A landscape with many peaks, sampled at points; each row gives a point and its height.
A climber steps from a point to the highest of its 2 nearest points, and stops where none of them is higher. Distance is the straight distance between rows; heights are no part of it.
Niki h=3.11: 141	139	114	132	144	118	156	148	149	139	112	111	119	110	127	105	123	136	118	145	122	159	112
degam h=5.17: 126	106	141	118	98	112	97	124	114	149	147	143	161	117	133	117	118	114	120	103	115	108	155
zol h=4.84: 127	116	159	147	88	119	160	101	82	134	152	134	115	123	121	141	119	110	126	131	129	135	153
Rap h=2.89: 120	146	121	138	128	104	154	141	128	126	101	104	114	119	138	104	106	153	125	139	127	142	114
kurak h=5.57: 133	143	112	121	146	137	108	131	130	90	134	141	165	126	135	123	145	120	112	104	103	99	121
paz h=4.69: 103	145	122	129	97	133	122	135	118	113	136	163	87	101	138	112	94	126	112	98	103	125	148
Gudil h=5.44: 135	135	111	101	134	176	100	115	122	121	160	146	135	133	133	158	123	114	97	140	125	145	124
mudi h=4.70: 108	135	109	133	136	152	142	127	112	134	130	143	136	142	130	145	86	155	115	169	134	130	106
ler h=6.27: 141	121	86	124	159	120	111	146	137	97	136	134	188	123	132	111	143	140	110	126	113	92	140
Supov h=1.39: 103	116	150	131	150	136	121	131	141	170	151	145	98	134	99	157	141	140	153	104	144	164	148
Ketof h=4.77: 139	100	111	141	91	108	127	143	163	126	99	124	84	144	138	108	165	149	130	150	149	133	112
tavis h=4.68: 122	141	122	141	120	134	148	120	101	94	100	141	123	137	153	125	97	112	138	154	139	102	123
vivum h=5.18: 92	136	89	136	145	154	132	138	119	117	118	146	142	114	145	132	73	139	108	164	121	119	122
riva h=5.71: 159	119	111	156	157	163	164	140	120	130	117	118	99	135	161	130	128	126	113	166	146	134	97
Dazur h=4.34: 129	120	126	131	168	151	147	118	119	135	144	139	172	154	128	139	151	144	127	136	126	134	100
dafi h=4.11: 120	135	177	138	106	112	142	122	122	130	149	134	136	110	94	122	152	99	128	106	107	129	142
Dun h=2.42: 118	119	140	113	111	112	124	118	112	147	109	95	113	142	124	128	98	162	148	130	157	146	138
gadod h=0.06: 160	119	140	106	92	144	147	108	119	129	126	142	118	161	96	146	131	124	149	153	151	111	140
belev h=6.16: 144	130	141	125	106	110	99	130	97	107	105	126	148	117	156	108	96	106	124	118	130	80	134
lamad h=5.24: 153	108	116	149	156	152	172	140	124	163	133	110	129	126	140	139	122	134	116	169	142	151	101
fek h=3.95: 144	106	107	161	140	118	126	144	135	110	115	145	150	127	167	99	157	111	108	140	121	115	96
Muri h=5.72: 141	161	130	134	130	151	130	121	103	102	102	109	70	139	165	133	107	124	130	117	145	128	113
Tegud h=3.09: 108	145	113	113	149	100	116	154	193	124	112	123	134	120	101	115	151	146	143	115	104	130	131
mife h=5.22: 155	119	128	111	129	104	120	137	158	130	112	125	137	150	140	103	153	138	137	134	125	112	106
vel h=3.49: 130	139	162	139	135	120	148	116	119	125	160	139	88	98	139	113	130	90	118	120	82	145	153
ver h=5.25: 149	125	153	132	88	112	136	103	79	115	127	121	134	140	139	130	126	110	134	120	135	115	133
Rovo h=4.22: 128	147	96	115	150	148	100	125	137	97	100	122	121	115	174	120	97	95	110	153	127	125	117
soni h=1.63: 120	97	149	118	149	152	100	127	121	176	152	133	116	148	123	169	140	140	168	108	147	150	137
kifa h=2.65: 133	140	135	113	110	106	127	124	124	124	100	87	105	123	127	107	100	156	133	135	143	139	130
bafoz h=5.75: 88	148	93	124	134	151	118	133	116	108	121	150	133	108	140	136	71	126	111	122	122	108	132
tuk h=4.85: 113	125	105	130	161	117	128	134	146	133	140	127	202	101	99	133	119	132	114	134	114	124	152
gog h=3.96: 110	166	130	133	108	131	173	125	121	126	127	147	117	124	89	143	98	140	138	136	128	134	133
kud h=3.40: 142	149	94	92	131	121	103	146	151	98	112	125	147	99	124	117	105	110	106	137	107	105	139
pide h=4.60: 118	135	109	138	162	127	131	132	121	120	145	108	189	98	127	148	107	113	109	149	111	136	140
fode h=2.82: 100	151	125	104	140	102	93	139	173	146	111	133	133	110	103	127	124	148	151	103	111	135	143
lomib h=4.71: 170	125	150	134	109	165	153	116	102	120	128	91	94	150	115	143	122	126	132	121	157	126	142
Ramaz h=6.23: 153	139	137	103	127	140	94	121	123	106	135	144	148	141	135	128	164	104	116	116	107	105	110
gevi h=4.64: 105	112	93	169	158	121	118	135	120	107	101	126	132	107	190	93	103	110	112	136	141	101	119
lis h=3.57: 167	133	154	97	150	156	127	122	155	155	141	115	124	124	88	151	155	109	143	132	140	134	128
Luru h=4.27: 120	130	155	110	115	116	107	116	122	166	148	115	109	104	122	137	99	111	113	119	136	166	149
sopop h=3.20: 140	141	150	126	125	155	119	125	111	131	155	144	89	134	142	124	145	127	109	97	115	138	113
pim h=3.54: 126	128	142	117	136	163	114	122	125	135	166	162	125	150	120	125	171	144	126	95	121	139	109
luve h=4.23: 94	146	131	130	155	106	143	131	156	151	131	146	175	107	80	135	119	120	138	127	124	132	147
Finus h=1.16: 123	133	169	130	146	117	132	121	140	152	123	110	101	133	89	155	154	131	166	99	149	151	151
Gedu h=4.28: 164	137	149	128	140	172	150	129	108	146	145	106	113	133	119	150	114	129	128	132	149	133	116
gori h=4.21: 108	104	79	166	150	137	102	151	133	98	116	141	122	112	183	98	114	117	97	147	144	126	110
ruge h=2.91: 133	126	155	129	115	130	123	120	122	149	158	127	67	138	129	112	154	154	127	84	121	148	140
zuko h=2.66: 115	136	157	120	114	112	105	123	133	155	135	105	81	128	124	127	136	156	139	84	130	160	138
bupo h=4.73: 117	115	149	119	116	109	98	122	127	154	157	130	148	99	123	133	116	104	116	111	115	146	154
sarib h=3.46: 93	108	115	130	130	139	96	126	125	144	162	160	165	143	126	132	133	155	119	96	116	132	142
Neduz h=5.03: 121	99	118	120	127	115	128	123	122	139	104	131	136	173	138	133	134	168	177	150	157	117	134
bapo h=0.36: 124	158	163	111	96	114	147	131	149	105	139	115	88	130	85	134	150	121	130	109	109	117	123
pured h=5.87: 120	80	114	160	120	112	161	142	135	152	108	118	114	140	136	127	158	162	163	139	157	157	129
Loz h=0.95: 113	135	154	132	140	90	138	123	133	153	110	104	133	128	107	133	137	139	164	106	134	146	136
Nedar h=5.63: 129	113	145	131	79	102	116	125	86	122	126	133	140	123	143	118	111	116	125	109	128	102	145
Sul h=4.29: 112	150	128	150	102	139	173	106	100	100	112	144	120	128	113	147	107	117	138	132	123	114	131
fadu h=3.16: 138	129	139	95	159	138	101	113	152	156	150	116	157	119	104	163	143	113	132	131	137	161	137
pumum h=5.43: 126	93	116	136	129	108	142	136	144	146	99	134	128	158	140	124	163	160	174	149	139	129	128
feki h=0.76: 131	132	147	131	131	86	156	122	152	126	100	73	104	144	109	130	162	150	162	113	129	135	136
lipaf h=2.53: 96	138	150	120	118	102	100	131	152	155	144	141	111	117	113	117	132	143	142	82	114	150	150
Lizeg h=5.08: 115	126	112	167	139	122	140	132	101	107	100	136	141	124	169	103	103	107	132	145	138	87	119
Pubud h=3.80: 125	141	156	143	107	116	134	125	120	117	138	132	118	90	125	119	133	79	119	97	87	117	140
mese h=5.07: 129	89	117	140	97	88	136	129	147	124	89	126	116	151	135	105	168	147	159	153	133	116	133
Kuno h=3.78: 111	163	119	131	131	124	165	136	140	129	126	146	145	107	83	127	98	121	132	133	115	128	132
tora h=5.15: 150	151	134	131	113	145	148	111	101	95	112	96	71	155	121	131	126	138	125	109	150	113	125
non h=0.63: 124	133	139	122	112	78	144	134	165	109	104	82	102	150	125	113	158	157	145	125	114	113	115
fitob h=4.49: 126	98	109	157	83	111	126	152	134	122	105	149	113	129	137	107	149	129	122	150	165	129	104
til h=6.28: 147	150	118	142	154	161	149	125	113	114	106	107	85	135	161	133	106	121	127	144	152	131	102
rarab h=3.81: 126	104	69	163	146	136	103	151	136	93	127	141	155	119	174	112	146	108	92	146	138	124	119
Moge h=3.89: 162	144	153	115	149	171	155	127	130	139	153	119	123	122	89	149	143	107	132	126	137	140	117
fub h=6.09: 124	129	129	123	139	165	117	113	116	137	174	128	138	115	129	170	114	105	96	138	118	153	129
nades h=4.76: 137	106	98	109	139	112	96	146	156	124	117	135	165	140	146	101	136	139	120	145	122	111	124
lukul h=3.82: 140	135	82	115	146	133	101	145	154	94	114	123	130	101	158	111	106	114	94	159	118	132	131
riki h=0.26: 123	129	165	120	87	123	143	115	151	121	138	127	83	144	80	137	176	134	154	101	124	122	138
Muzu h=3.36: 137	151	113	112	144	112	138	144	176	134	114	126	132	115	102	116	139	131	128	142	107	145	121
Farik h=4.48: 131	111	176	151	107	118	164	102	102	135	162	136	115	133	108	126	164	113	140	118	122	144	152
roviv h=4.79: 144	111	125	133	173	145	161	127	135	160	137	118	151	144	122	134	147	144	133	157	139	145	104
nul h=4.56: 116	107	116	123	121	136	140	122	120	150	125	146	132	162	128	146	103	160	143	176	150	121	125
Patu h=5.49: 126	113	86	142	150	114	140	155	148	125	127	145	188	100	112	111	127	132	117	137	109	98	137
fugez h=2.13: 127	113	144	113	124	127	99	119	95	155	133	110	137	143	149	134	98	148	121	130	144	140	119
dema h=5.68: 144	131	153	103	103	120	107	124	132	129	127	131	130	146	124	119	155	118	135	112	118	109	115
Roko h=5.64: 147	120	121	136	131	108	115	132	103	115	107	123	170	123	161	107	111	109	123	135	120	92	123
mudo h=3.04: 140	145	117	83	122	123	83	126	154	118	131	125	159	110	119	127	125	120	114	127	114	131	137
megi h=0.15: 139	117	143	113	90	138	143	104	127	124	124	137	99	162	97	143	157	138	153	117	141	118	145
dos h=4.81: 131	143	105	105	137	167	92	116	116	107	133	139	128	127	162	154	100	94	103	138	132	126	120
vem h=5.32: 119	139	127	130	153	142	109	111	115	127	168	101	176	104	126	170	119	109	97	133	116	157	137
zovu h=4.20: 136	96	104	170	117	118	138	144	122	118	117	163	134	139	150	102	148	125	116	159	143	120	95
pap h=3.88: 116	125	131	123	144	148	118	114	114	133	165	155	170	145	121	133	158	143	125	101	120	135	112
mimu h=0.50: 129	166	143	127	117	105	144	143	148	99	111	105	115	129	112	116	139	138	134	114	101	106	111
tedup h=1.91: 139	104	142	113	136	149	103	121	108	162	147	122	124	163	144	146	124	152	134	120	154	133	117
pepos h=5.14: 97	140	116	133	102	142	131	134	112	120	131	154	125	90	131	136	83	102	117	113	114	109	146

For each start below, name the point where the climber stops.
bapo -> Muzu
Gedu -> til
kud -> fub
Supov -> Muzu
Kuno -> ler
Dazur -> til
gadod -> til

Call two points neighbours if one is among the 2 nearest of the other. Go from one point of each pair to the other, from neighbour to neighbour, staying as high as possible. Name the lowest point that can't be avoided.
fub, ler -> pide
fub, Lizeg -> Kuno
bafoz, Lizeg -> rarab
bafoz, pumum -> nul
Muzu, bafoz -> lipaf
ler, Ramaz -> kurak
